A landscape with many valleys, sampled at points; each row gives a point and its height.
From any point a ball takes the steepest step (drop divided by distance) to one of its 6 nearest points. It stops when none of these is lower. Distance is the straight distance between rows; heights are no part of it.
z_683 (h 258): 7.5  0.1  -7.0  -22.7  -11.1  -8.0  6.9  -27.5  -5.5  1.5  -9.9  0.5  -6.3  -6.9  30.5  17.1  24.7  -9.7  1.5  -19.3  14.1  13.8  2.6  -27.5  12.1  23.8  7.9
z_556 (h 319): 13.2  33.3  12.2  2.5  17.1  -7.4  4.7  -16.6  -21.4  11.9  -32.7  13.8  -8.4  -16.3  19.6  26.1  25.8  4.5  3.7  4.8  36.3  -25.7  2.5  -22.8  -5.2  -3.2  2.4
z_85 (h 542): 3.4  -4.5  -8.4  13.7  7.7  11.0  16.6  13.7  -25.0  -8.3  9.8  -22.8  31.6  12.6  -3.5  1.5  -14.1  8.3  -8.0  0.7  -4.4  -6.0  -11.4  18.3  -18.3  4.4  -10.5
z_181 (h 524): 4.1  2.1  3.9  19.9  26.4  6.1  26.3  -0.1  -28.2  -16.1  12.0  -24.4  37.6  -0.2  14.0  -1.2  -7.1  33.0  -18.9  8.3  10.0  -5.7  -17.7  9.3  -19.3  -15.4  1.0
z_434 (h 527): -7.3  -4.4  11.1  8.6  18.6  -6.1  2.3  -0.8  -19.3  -21.9  20.4  -2.9  23.3  -17.4  9.4  12.2  11.2  22.6  -3.2  11.2  24.9  13.5  -3.0  23.1  6.6  -0.8  14.4
z_239 (h 434): -1.8  3.9  6.3  -4.1  -0.6  -4.4  -9.8  -4.5  3.3  12.4  -12.7  31.0  -22.8  -11.9  -2.6  16.9  5.2  -9.6  9.8  2.8  19.1  -3.9  6.5  -13.2  5.6  -1.9  -13.3
z_828 (h 262): 28.0  22.8  8.0  -10.6  9.0  -7.3  28.1  -36.7  -24.2  13.6  -26.5  -12.1  -6.2  -1.2  27.7  31.0  34.6  -1.2  -8.4  -19.2  31.5  -20.4  -11.5  -43.4  -10.2  5.3  7.7
z_487 (h 825): -25.1  -9.6  -13.5  8.1  -36.8  16.7  -5.7  39.2  34.4  21.8  -1.7  14.2  -23.2  32.1  -49.0  -45.0  -37.2  -36.8  12.9  -8.0  -42.6  -11.7  2.6  6.6  -21.6  -5.0  -38.9
z_822 (h 330): -2.8  -21.0  6.3  13.7  -1.9  1.7  -28.6  23.0  6.9  -5.5  23.9  8.2  8.2  -6.0  -20.3  -13.0  -11.1  -5.4  9.0  23.2  -21.1  31.6  12.9  39.5  24.5  -0.9  1.4
z_882 (h 536): 0.7  -23.3  -9.4  1.1  -3.2  -3.8  -15.4  21.9  6.6  -13.7  34.1  -19.7  19.7  4.2  -5.4  -11.0  -11.5  -5.9  10.2  4.1  -31.6  23.8  1.7  24.8  22.9  15.1  6.7
z_223 (h 605): -6.1  -6.0  24.5  2.2  37.4  -16.9  -5.8  -22.1  -17.6  -42.5  24.9  -21.1  32.5  -29.2  43.1  31.9  24.5  57.5  -2.4  17.1  33.1  22.5  -14.3  13.7  14.2  -17.1  38.2
z_583 (h 489): -7.4  -9.1  -6.6  -21.2  -44.4  -1.7  -20.2  14.9  50.2  18.8  -17.6  36.0  -43.4  8.4  -31.4  -22.1  -13.5  -37.4  19.6  -18.0  -13.0  5.0  5.6  -22.9  1.4  -5.0  -15.8
z_912 (h 663): -9.1  -21.4  16.7  15.2  19.6  -9.7  -30.0  23.6  -1.0  -28.7  42.5  -9.8  30.2  -19.8  8.8  -4.3  9.2  33.0  5.7  35.1  -14.0  37.7  4.6  60.9  32.8  5.3  30.8
z_138 (h 392): -26.2  -8.2  19.4  36.8  12.2  18.9  -32.4  39.7  18.8  3.3  22.3  31.6  -3.1  2.3  -46.9  -26.9  -23.2  -8.4  12.8  47.8  -28.5  13.5  10.2  66.7  8.0  -17.3  -10.8
z_509 (h 789): -22.6  0.9  25.6  6.2  10.3  -25.0  -49.2  15.0  40.4  5.4  -21.4  49.3  -46.6  -35.7  -16.8  -2.1  -3.7  -13.4  34.6  29.3  11.5  14.7  32.3  8.1  25.9  -17.0  -5.1
z_91 (h 615): 20.1  -19.3  -36.5  -24.7  -6.1  0.3  18.2  -40.4  -11.5  -5.0  23.4  -42.0  20.6  6.6  58.6  9.3  19.8  2.4  -9.2  -47.9  -13.0  -2.5  -6.4  -38.3  2.8  32.0  26.5
z_623 (h 113): -23.0  -4.6  15.9  28.9  20.4  8.4  -19.4  24.4  3.6  -10.1  11.6  33.3  14.1  -15.1  -23.1  -3.8  -7.2  6.5  9.0  39.4  4.2  17.1  -1.6  49.5  9.1  -8.9  -5.2
z_372 (h 740): -5.3  -28.4  -8.1  -28.5  -48.7  8.0  -18.0  24.3  58.2  5.2  11.9  15.0  -42.3  17.3  -36.0  -37.3  -17.9  -31.4  8.7  -12.1  -40.7  15.3  15.5  1.4  14.3  -13.8  -10.5
z_386 (h 500): -7.1  15.8  18.3  23.8  14.4  1.0  -11.1  19.0  -2.1  17.3  -26.0  45.1  -14.2  -12.5  -24.4  -2.2  -11.3  -0.7  10.3  25.0  20.5  -14.4  4.9  5.7  -17.2  -13.8  -28.6
z_581 (h 419): 15.2  38.8  9.6  10.9  26.1  2.7  33.3  -7.4  -36.7  7.2  -20.6  -7.7  3.4  4.7  1.1  17.1  -2.0  10.5  -28.4  11.7  34.2  -35.0  -12.7  -10.1  -26.3  -20.7  -9.3
z_582 (h 488): 4.9  -1.2  9.0  5.1  27.4  -5.6  12.2  -18.2  -25.1  -28.1  11.8  -15.9  36.8  -11.5  20.6  18.8  13.3  41.2  -14.9  11.7  28.5  9.0  -14.7  0.5  3.0  -11.2  17.5
z_959 (h 699): -14.7  -7.7  6.2  -8.7  -16.6  -15.4  -37.5  11.7  40.0  7.0  3.2  31.7  -34.1  -7.6  -27.8  -4.5  -10.0  -25.5  22.1  9.6  -16.2  22.4  17.6  5.1  17.6  -3.3  -1.8
z_398 (h 544): -25.5  -1.5  -2.0  37.0  -2.3  29.2  -4.7  47.5  1.8  7.6  11.9  1.3  13.6  24.8  -36.8  -30.5  -32.9  -12.1  7.4  27.0  -37.0  -5.0  -4.5  56.1  -8.9  -13.3  -29.8
z_965 (h 385): -0.1  -6.9  -5.1  -21.4  -25.1  -10.6  -11.0  -13.5  6.0  6.9  -1.2  18.9  -23.5  -13.6  6.4  11.5  20.7  -16.5  18.7  -4.6  13.5  26.9  13.0  -25.0  20.6  13.1  5.5
z_844 (h 458): 1.3  23.7  30.5  13.0  32.8  -12.2  4.3  -15.3  -13.2  -4.1  -23.3  22.0  4.6  -28.6  12.2  31.3  24.6  16.9  5.4  22.9  56.9  -14.4  1.0  2.7  -6.3  -14.5  5.9
z_493 (h 604): 0.0  12.1  20.7  -2.4  10.7  -23.5  -17.8  -10.4  -2.7  -2.9  -33.5  23.7  -15.1  -29.1  15.5  30.4  20.5  -0.7  21.5  12.4  48.9  3.2  14.8  -19.7  15.3  -0.9  0.9
z_711 (h 69): 9.2  0.4  -14.8  -9.2  -0.6  1.0  18.6  -19.3  -21.9  0.2  -1.3  -13.9  8.3  3.1  15.5  16.4  7.9  1.0  -8.3  -16.4  12.3  -0.8  -4.3  -17.9  -1.9  11.1  1.7
z_805 (h 629): 12.4  11.0  -2.8  5.9  32.4  3.1  31.8  -13.0  -35.2  -24.3  7.7  -40.8  36.4  5.8  25.1  4.8  4.9  39.7  -28.1  -3.9  7.2  -17.6  -21.1  -2.4  -26.0  -23.2  11.4
z_733 (h 513): 28.2  -1.0  -35.3  -6.8  3.5  14.9  38.2  -32.2  -22.4  -6.9  2.8  -65.8  24.2  18.6  31.6  1.0  -2.2  9.7  -24.5  -45.8  -23.3  -31.5  -9.9  -32.1  -28.1  17.7  8.0
z_113 (h 603): -3.6  -19.9  -14.1  18.8  -7.9  16.2  -3.3  50.6  15.6  -0.5  26.7  -23.1  23.4  23.8  -21.8  -37.1  -34.2  -10.1  -1.2  14.5  -56.9  -2.3  -8.2  43.6  10.0  10.1  -15.6
z_838 (h 308): 20.0  19.8  -11.3  -10.6  11.9  3.3  33.0  -38.3  -30.2  -5.1  -14.3  -39.1  19.0  11.3  31.3  18.5  17.0  18.3  -24.4  -28.6  6.7  -22.4  -13.4  -31.5  -23.6  3.9  16.6
z_480 (h 402): -2.0  9.7  -2.6  3.0  -27.3  7.1  -2.7  12.4  -0.4  22.8  -11.4  16.8  -20.9  19.4  -31.8  -17.5  -16.2  -25.7  5.0  -14.0  -8.9  -15.7  -2.4  -3.5  -18.7  7.5  -28.2
z_608 (h 581): -5.7  -5.3  -11.5  11.4  -21.2  11.7  4.9  23.2  5.8  8.9  0.4  -2.7  5.8  26.3  -25.6  -21.1  -29.6  -17.1  2.1  -7.6  -27.2  -7.3  1.1  7.6  -17.5  5.9  -25.6
z_655 (h 445): -5.1  2.0  0.6  14.9  -5.2  5.9  -5.1  15.2  -1.2  6.2  -5.7  18.6  1.1  -0.6  -32.4  -7.1  -18.2  -8.1  7.3  12.0  3.7  1.2  -3.5  9.0  -10.4  -5.8  -19.8
z_618 (h 507): 15.5  -4.2  -19.5  -12.0  12.0  -3.8  24.6  -31.6  -22.2  -22.0  5.3  -49.3  35.2  4.2  45.5  13.9  6.8  26.1  -16.7  -23.7  -5.7  -7.3  -19.9  -19.6  -10.9  4.8  19.3
z_157 (h 655): 15.9  -14.0  -40.7  -16.7  -8.7  6.7  23.6  -22.6  -19.8  -4.7  18.5  -46.1  15.4  18.4  36.1  4.4  1.4  9.9  -8.7  -40.6  -12.0  -1.2  -9.7  -23.7  -10.1  24.7  12.2
z_724 (h 552): 2.0  -8.5  0.6  -4.7  13.8  -15.1  -9.9  -5.5  -3.7  -10.8  5.0  1.4  9.7  -20.0  16.4  18.8  15.4  9.7  10.1  9.4  17.9  21.7  5.1  2.5  18.3  8.0  18.6
z_578 (h 596): -18.7  -12.0  -1.1  39.9  10.4  23.3  -18.1  60.5  12.3  -8.4  29.8  -2.3  17.5  18.2  -25.4  -33.7  -32.8  -6.7  3.4  41.9  -60.9  4.4  -4.8  85.3  9.7  -5.6  -13.5
z_787 (h 306): 16.5  28.9  -0.9  -16.0  -18.7  5.6  36.4  -32.6  -14.4  24.3  -30.9  -3.4  -18.8  18.0  12.8  17.3  12.8  -8.1  -10.7  -31.8  7.4  -25.9  -9.5  -42.7  -20.0  13.9  -4.0
z_886 (h 406): 15.0  18.6  -11.2  -6.6  -12.7  18.1  34.9  -16.5  -21.2  16.0  -18.7  -22.0  2.9  29.1  7.4  -0.4  -9.2  -7.2  -23.8  -27.2  -5.5  -25.5  -11.8  -28.4  -33.6  11.3  -9.7
z_937 (h 671): -18.9  -15.6  11.9  2.3  -12.0  -14.2  -50.8  16.0  45.9  -3.7  7.9  34.0  -42.7  -19.0  -34.8  -13.2  -19.8  -16.9  20.5  28.6  -26.6  21.6  32.7  28.3  26.2  -23.8  -0.1
z_562 (h 277): 24.5  42.4  1.8  -6.1  12.9  0.9  40.3  -46.3  -32.8  8.9  -37.4  -29.5  8.4  7.6  28.4  22.5  23.4  14.0  -33.9  -20.8  26.5  -29.6  -13.1  -35.5  -23.6  -7.5  8.2
z_951 (h 327): 18.5  23.3  11.2  -25.2  -7.0  -9.8  19.0  -48.7  -12.6  26.3  -34.8  12.3  -27.3  -6.2  44.8  34.3  43.9  -14.4  -0.7  -28.7  27.1  -17.3  1.6  -54.9  10.9  14.1  8.1
z_496 (h 441): -0.7  -16.4  -19.5  -9.7  -2.1  -11.4  1.9  -14.5  -13.1  -8.6  22.7  -20.7  20.0  -9.2  29.0  12.8  13.9  14.7  1.1  -9.4  10.2  21.0  -6.6  -0.9  18.5  21.1  20.3
z_293 (h 701): -12.8  -9.7  -2.9  0.9  -34.0  1.5  -18.2  29.8  38.0  13.5  -2.7  18.1  -29.7  15.3  -40.0  -34.7  -21.3  -38.5  10.7  3.0  -37.1  5.0  7.3  12.8  -7.9  -7.2  -21.5
z_228 (h 371): 2.8  -4.9  -19.9  -5.5  -7.0  2.7  12.1  4.9  -16.9  8.2  6.7  -16.9  10.9  13.3  -8.0  3.6  -10.3  -12.1  -4.0  -17.6  -12.9  -3.5  -1.7  -6.0  -4.4  13.5  -8.5
z_572 (h 646): 9.2  -34.6  -24.1  -28.2  -14.8  -11.0  -3.1  -21.1  8.0  -11.0  31.6  -28.4  10.9  1.8  30.4  2.9  16.6  -6.2  7.1  -26.0  -19.2  23.4  7.7  -24.5  23.6  41.0  21.3
z_429 (h 378): 16.0  9.0  -22.7  -6.1  -8.3  12.1  36.4  -4.3  -22.2  6.0  -1.7  -31.6  18.3  20.9  3.4  -1.6  -13.0  -0.9  -18.6  -26.8  -11.8  -23.0  -13.6  -11.6  -18.4  5.0  -3.5
z_133 (h 444): -4.9  -38.5  -8.8  -21.4  -29.3  -12.5  -26.9  -3.0  42.5  -4.9  25.1  9.0  -26.4  5.5  -17.4  -16.7  -3.5  -17.1  13.4  -5.2  -36.7  35.8  27.6  -4.2  31.4  13.7  6.9
z_467 (h 303): 3.9  7.0  12.4  -22.5  -31.1  -7.9  -6.0  -5.2  13.4  20.9  -28.4  28.6  -27.6  -4.9  -3.6  6.4  9.7  -22.6  11.5  -16.0  7.1  -0.3  8.5  -30.6  -0.2  5.0  -11.6
z_156 (h 867): 10.9  -38.8  -35.7  -17.0  -24.6  0.4  -4.2  4.3  4.4  -0.6  28.7  -25.1  12.9  10.4  6.0  -11.8  -12.6  -9.8  0.5  -17.5  -31.7  17.5  5.0  -10.5  11.8  24.3  12.1
z_587 (h 700): 14.0  -19.5  -27.1  -17.0  16.9  -11.2  5.5  -39.9  -11.9  -18.1  26.0  -47.6  34.8  -8.2  55.9  13.9  20.7  26.0  -5.8  -15.7  -6.8  14.2  -13.7  -25.3  8.2  16.3  30.0
z_208 (h 868): 15.5  -26.9  -32.5  -8.4  -27.6  16.7  22.1  8.8  -2.1  2.9  9.2  -38.7  23.5  25.3  -0.9  -18.6  -27.7  -22.3  -3.0  -36.6  -39.0  -10.8  -9.3  -5.2  -10.1  36.8  -5.5
z_930 (h 689): 1.6  -23.4  -29.4  -2.1  -24.2  11.6  9.2  20.0  11.0  6.2  13.1  -18.0  9.2  30.1  -18.0  -23.6  -27.7  -20.3  1.5  -23.0  -41.9  -0.1  -3.0  6.7  -0.2  18.3  -7.1
z_790 (h 452): -13.7  7.9  28.9  18.7  16.8  -11.0  -32.2  20.3  17.9  2.0  -17.4  48.8  -18.8  -24.8  -25.7  2.7  0.0  -3.1  18.0  35.8  25.5  -3.4  14.3  21.0  11.3  -8.5  -14.4
z_821 (h 707): 22.7  22.8  -23.0  -5.9  34.4  3.2  48.0  -27.4  -30.9  -29.1  -9.1  -73.6  37.6  15.4  28.4  -2.5  -0.1  40.3  -43.0  -26.9  -5.9  -22.5  -21.6  -18.5  -31.9  -12.0  18.9
z_502 (h 433): -10.9  7.8  11.2  22.6  21.2  12.2  13.3  17.4  -19.7  -8.1  5.9  1.6  26.4  -4.1  -10.1  2.1  -2.7  14.8  -11.9  24.6  13.4  -5.3  -8.6  27.1  -9.6  -7.9  -11.6
z_198 (h 516): 4.0  -21.5  -5.3  9.1  5.3  -9.1  -10.7  18.0  -3.9  -16.2  31.2  -17.5  27.4  -9.2  -2.2  -2.9  -0.7  12.2  -3.4  6.6  -1.6  19.8  0.0  26.3  10.1  6.9  12.5
z_345 (h 457): -6.5  -14.5  6.4  0.1  4.4  -16.2  -26.0  4.0  8.1  -5.3  12.9  9.8  -12.5  -16.4  -5.5  6.2  -1.4  -4.6  17.9  12.6  4.8  27.9  14.3  17.4  26.0  6.5  7.6
z_127 (h 407): 4.4  28.5  15.9  9.4  3.6  -1.8  7.6  7.2  -14.4  22.8  -32.7  18.3  -10.0  -5.1  -4.4  15.4  4.9  0.3  3.7  -1.1  32.4  -18.8  -2.7  -15.4  -17.4  -8.1  -13.0
z_413 (h 382): 11.3  34.6  -1.3  2.7  -1.0  9.5  23.7  -8.5  -26.1  19.6  -32.6  -0.9  -6.8  14.5  -10.2  10.2  -5.2  -8.4  -8.7  -9.9  18.2  -30.7  -6.6  -17.7  -23.8  -4.9  -20.7
z_916 (h 727): -16.9  -18.2  16.5  -27.9  -37.8  -11.6  -44.5  16.7  66.6  6.5  -0.8  36.9  -63.9  -19.0  -32.8  -21.3  -3.1  -26.9  26.7  3.1  -25.2  15.9  33.0  -10.3  27.1  -16.0  1.5
z_902 (h 370): 7.0  14.7  -5.4  -29.8  -11.8  -5.9  8.9  -55.5  -7.3  7.4  -9.5  -9.3  -15.7  -10.0  62.8  29.6  44.5  -3.4  -6.5  -30.8  23.7  5.7  6.1  -53.4  14.0  23.8  26.9
z_567 (h 844): -1.7  -29.8  -23.3  -18.2  -45.7  5.9  -6.4  26.4  42.5  1.0  26.2  -10.1  -6.6  24.2  -23.9  -39.8  -26.7  -26.1  14.0  -22.3  -51.4  8.7  5.4  6.0  11.2  16.5  -6.9
z_941 (h 539): 10.6  51.3  41.6  16.2  65.8  14.2  34.1  -19.9  -35.7  -25.7  -25.1  -2.2  18.6  4.7  8.8  19.0  28.9  45.4  -35.7  18.7  52.5  -51.0  -22.2  -12.6  -37.8  -36.9  3.2
z_619 (h 174): -5.2  -16.5  -8.1  -27.3  -28.1  -2.7  -15.4  4.9  21.0  10.7  9.7  13.6  -24.1  3.4  -9.9  -3.4  0.2  -26.0  10.5  -11.3  -9.5  13.1  16.2  -10.8  17.1  16.1  -3.0
z_210 (h 612): -31.7  2.8  21.3  44.2  10.1  19.5  -33.6  43.1  18.0  12.9  -14.1  49.6  -21.1  1.0  -50.0  -37.6  -23.0  -17.0  12.1  44.7  -8.0  -11.0  5.3  52.6  -19.1  -35.5  -35.5
z_249 (h 422): 1.2  25.7  18.5  17.2  43.1  13.6  36.6  -2.9  -38.4  -19.0  1.4  -14.6  35.2  4.7  -0.4  -1.7  1.4  38.6  -35.7  10.5  37.5  -25.5  -21.8  2.6  -37.0  -27.9  5.2
z_112 (h 598): 10.0  36.2  41.5  10.4  47.1  -13.1  8.8  -26.1  -19.6  -14.3  -26.3  7.0  21.9  -30.3  35.3  38.7  42.1  41.1  -3.6  19.8  64.4  -20.4  -15.2  -19.6  -1.6  -31.2  16.7
z_909 (h 587): -25.6  -2.3  15.2  12.9  -0.8  -3.7  -38.0  26.7  26.3  14.5  -6.6  46.6  -37.6  -15.3  -37.5  -15.2  -14.7  -15.7  17.9  29.9  -13.6  9.4  21.3  20.8  8.1  -18.7  -17.2
z_914 (h 309): 15.6  9.5  -11.5  -21.9  2.6  -3.6  27.4  -58.3  -25.3  5.0  -6.8  -26.2  3.4  6.0  57.7  24.7  32.3  0.4  -18.9  -37.8  19.8  1.3  -12.3  -46.0  -1.2  3.5  24.6
z_954 (h 586): -6.1  5.1  11.1  1.2  -3.4  -14.0  -29.5  7.5  27.0  11.3  -22.3  40.3  -40.7  -14.6  -21.7  -2.2  0.0  -14.0  25.7  9.4  6.1  8.5  17.3  -9.5  11.7  -7.6  -11.0
z_143 (h 625): -19.8  -2.1  6.0  4.5  -18.6  -3.6  -25.6  24.3  36.7  12.2  -13.7  42.0  -38.6  -6.5  -41.2  -25.7  -17.3  -28.2  16.5  9.2  -14.5  2.7  13.3  4.5  -1.9  -10.1  -22.9
z_141 (h 578): -7.3  6.8  27.8  5.4  32.9  -13.1  -14.1  -10.7  -14.7  -25.9  1.6  13.8  20.0  -36.2  18.1  36.1  17.0  27.7  10.7  27.4  37.2  19.9  0.2  16.6  21.4  -9.3  21.0
z_603 (h 721): -16.4  -24.9  4.5  -2.4  -25.5  -6.0  -35.1  25.4  53.0  1.9  30.6  7.6  -26.4  -1.6  -35.9  -27.3  -24.0  -17.5  15.4  14.8  -52.3  18.7  26.6  30.3  19.1  -16.9  -3.3
z_479 (h 437): 2.4  14.3  14.9  -15.9  10.9  -21.3  2.7  -46.4  -17.1  -2.1  -16.9  -5.6  -7.0  -27.1  52.8  35.8  33.0  11.1  -0.3  -11.5  39.4  9.2  -6.0  -28.9  9.1  4.9  20.7
z_950 (h 365): 2.4  -12.6  -19.3  -33.4  -30.3  -5.5  -1.4  -43.5  19.5  0.6  8.4  -6.7  -17.5  -4.2  44.0  19.0  36.0  -8.2  6.8  -24.0  6.1  18.9  7.1  -39.4  27.8  32.5  22.1
z_553 (h 364): 30.6  46.9  -1.6  -9.2  -2.1  4.6  41.7  -31.6  -28.0  11.7  -45.6  -19.6  -11.6  20.9  5.1  15.2  18.2  0.2  -27.4  -25.5  21.3  -42.4  -15.7  -37.3  -30.7  -4.7  1.6
z_484 (h 695): -19.0  -10.6  1.8  -5.8  -24.2  -9.6  -35.9  22.6  43.0  9.0  10.1  26.7  -41.2  -3.8  -44.5  -23.9  -19.6  -24.0  18.2  12.1  -30.9  10.4  16.7  19.9  9.9  -18.1  -4.9
z_23 (h 597): -7.5  -39.9  -2.8  -21.0  -40.0  -0.7  -31.5  16.4  63.4  -3.9  33.9  11.2  -36.0  5.4  -28.1  -32.7  -11.3  -31.1  15.0  1.4  -55.3  30.7  25.1  1.8  36.1  7.6  12.6
z_471 (h 318): -0.3  29.3  13.1  5.9  37.7  1.8  22.0  -14.7  -34.5  -16.6  -9.9  -2.4  28.3  -7.2  10.9  12.8  12.3  34.1  -18.7  11.0  44.9  -19.8  -19.0  -3.1  -18.3  -17.0  13.3
z_503 (h 573): -13.9  11.6  -1.8  24.9  -2.5  15.1  4.2  23.5  -2.3  24.2  -16.7  24.1  -8.1  13.3  -34.4  -21.6  -28.2  -19.0  1.1  10.7  -2.1  -12.9  -3.6  14.3  -19.5  -13.6  -41.5
z_462 (h 116): 8.5  17.8  1.9  -11.3  -24.7  -0.4  13.0  3.3  4.8  28.8  -31.2  25.8  -21.2  10.1  -7.5  -5.7  10.6  -23.5  2.6  -23.2  7.6  -20.6  -4.3  -21.1  -21.2  10.8  -18.9
z_250 (h 447): 2.1  19.7  15.2  -24.8  -9.6  -17.6  -6.7  -28.0  4.2  12.2  -33.0  27.5  -32.4  -22.4  30.4  29.7  34.1  -13.9  16.2  -10.3  32.7  1.1  3.2  -41.0  26.9  22.5  9.6
z_631 (h 712): 3.7  -20.2  5.7  22.2  41.8  5.1  7.4  15.4  -25.0  -37.5  29.7  -26.7  48.3  -5.7  18.2  -0.5  8.7  55.6  -17.8  18.7  10.8  -0.9  -26.6  42.6  -4.2  -7.6  20.5
z_71 (h 448): -3.2  -19.3  -4.9  -12.7  -2.7  -13.8  -19.2  -10.4  10.6  -6.4  20.8  -1.7  1.0  -3.8  6.5  5.9  2.7  -3.1  15.6  -4.0  -8.9  34.3  13.1  7.5  33.0  20.8  16.7
z_803 (h 471): -9.4  -9.6  -12.4  23.8  -1.5  15.5  10.1  35.9  -7.6  12.0  15.1  -7.4  24.6  23.1  -24.7  -20.5  -34.5  -7.0  -4.3  6.8  -24.3  -3.8  -11.9  30.1  -17.2  -0.2  -14.7
z_221 (h 412): -0.6  11.2  16.3  11.7  10.7  -1.6  4.5  -3.7  -18.1  4.9  -15.8  10.9  4.3  -10.5  0.5  16.1  0.9  8.0  2.4  15.1  34.2  -2.6  1.9  3.1  -0.8  -12.9  -2.8
z_988 (h 410): 15.6  36.5  23.8  15.4  25.0  -1.1  21.7  -3.9  -28.4  12.9  -28.7  12.1  8.2  -5.7  -0.3  19.2  7.0  14.1  -11.0  17.8  47.2  -34.1  -5.2  -8.6  -18.1  -16.2  -10.8
z_158 (h 322): -16.7  -1.1  10.0  29.7  6.8  12.2  -6.4  35.8  -6.2  2.3  4.6  15.5  14.8  6.9  -28.9  -16.0  -22.9  0.6  -5.9  28.9  -6.1  -2.5  -3.2  43.3  -6.8  -12.3  -19.4
z_632 (h 869): 1.9  5.6  1.2  16.7  59.5  25.8  34.1  9.4  -30.0  -43.9  25.0  -53.0  61.3  9.8  18.2  -9.3  -4.0  68.3  -42.8  11.6  6.4  -27.9  -41.9  21.0  -36.9  -22.3  8.0
z_392 (h 485): -3.3  -6.0  -5.0  25.2  16.4  15.7  10.3  27.2  -21.8  -9.1  23.3  -11.6  38.5  5.5  -6.3  -12.3  -20.6  19.7  -6.9  18.4  -7.5  -1.1  -15.3  40.5  -0.2  2.5  -10.7
z_853 (h 487): -0.9  -5.0  -1.0  -37.3  -33.4  -6.1  -12.1  -11.1  37.1  13.7  -29.3  38.1  -53.3  -6.1  11.0  5.2  21.9  -25.1  22.3  -12.2  12.9  9.7  16.1  -52.0  18.1  20.7  -3.5
z_931 (h 207): 13.9  24.0  3.7  -7.0  17.8  -8.2  18.9  -28.9  -26.1  -0.8  -13.0  -16.0  7.7  -8.7  28.2  30.7  16.6  14.8  -19.3  -7.8  28.4  -12.2  -13.6  -18.2  -8.3  -11.3  13.9
z_812 (h 651): 11.6  -6.8  -11.7  -4.9  21.3  -14.2  3.5  -23.6  -22.8  -24.3  21.4  -36.1  27.4  -17.2  42.2  15.4  14.3  38.6  -11.1  -0.5  12.8  17.6  -15.9  -5.1  -0.2  -3.7  26.9
z_14 (h 344): 16.9  23.8  -14.8  -19.1  -9.3  11.0  42.5  -40.3  -25.8  12.1  -27.6  -28.7  -0.1  27.9  19.4  12.5  6.9  -3.3  -24.0  -42.0  10.4  -32.4  -1.2  -40.7  -28.9  16.4  7.7
z_848 (h 647): 8.3  -39.8  -20.5  -28.3  -27.4  -8.0  -11.0  -3.1  38.2  -6.2  36.6  -7.8  -5.8  5.3  6.3  -11.5  3.4  -11.0  10.5  -13.4  -35.9  32.0  22.5  -4.0  30.3  35.1  17.8
z_722 (h 341): 1.7  -4.7  -26.3  -20.7  -28.2  9.3  13.4  -14.0  2.0  4.0  4.3  -15.2  3.1  14.6  19.2  -1.3  7.6  -14.4  -8.5  -34.5  -4.5  -1.0  2.5  -27.8  -1.7  28.2  1.4
z_536 (h 509): -18.7  -10.1  26.5  20.8  14.0  -8.8  -48.1  24.1  24.8  -13.9  18.3  30.7  -15.3  -30.9  -26.3  -9.7  -16.6  -1.6  18.3  52.9  -21.1  37.0  28.1  62.7  35.5  -19.8  15.6
z_745 (h 698): 7.7  -23.2  -23.4  8.1  -5.8  14.9  14.6  22.1  -12.8  -0.6  25.0  -33.4  30.2  15.1  1.1  -12.0  -18.1  3.8  -6.5  -13.0  -22.7  -1.7  -9.8  13.4  -2.4  15.9  -8.0
z_862 (h 493): -10.7  -16.5  -10.1  8.0  -14.0  5.1  -8.4  23.7  8.0  8.0  12.5  -2.5  3.4  13.5  -24.0  -11.7  -24.4  -13.7  7.3  1.4  -26.7  12.9  0.3  15.0  6.3  -1.2  -8.9
z_546 (h 631): -14.2  6.5  3.6  16.2  -24.5  3.3  -23.5  31.2  26.8  25.4  -28.2  42.9  -44.0  8.5  -45.3  -26.5  -19.4  -24.8  17.4  4.4  -14.5  -15.6  11.2  -2.0  -25.5  -20.4  -36.4
z_923 (h 417): -27.5  -1.2  31.6  33.9  21.1  2.1  -38.3  24.7  13.8  4.7  -11.7  56.3  -16.5  -16.2  -46.6  -13.3  -14.6  -1.4  18.2  42.0  4.7  5.6  15.4  48.8  5.7  -27.9  -14.7

For each start below, name the point where the ball stops.
z_223: z_711
z_632: z_711
z_434: z_711

Call two points neighbours if one is among the 6 nearest of the other. Go from one point of each pair to the other, from neighbour to neighbour, staying as low as possible. Name the highest point that can't be avoided.
z_462 and z_623: z_502
z_619 and z_711: z_787
z_619 and z_462: z_467
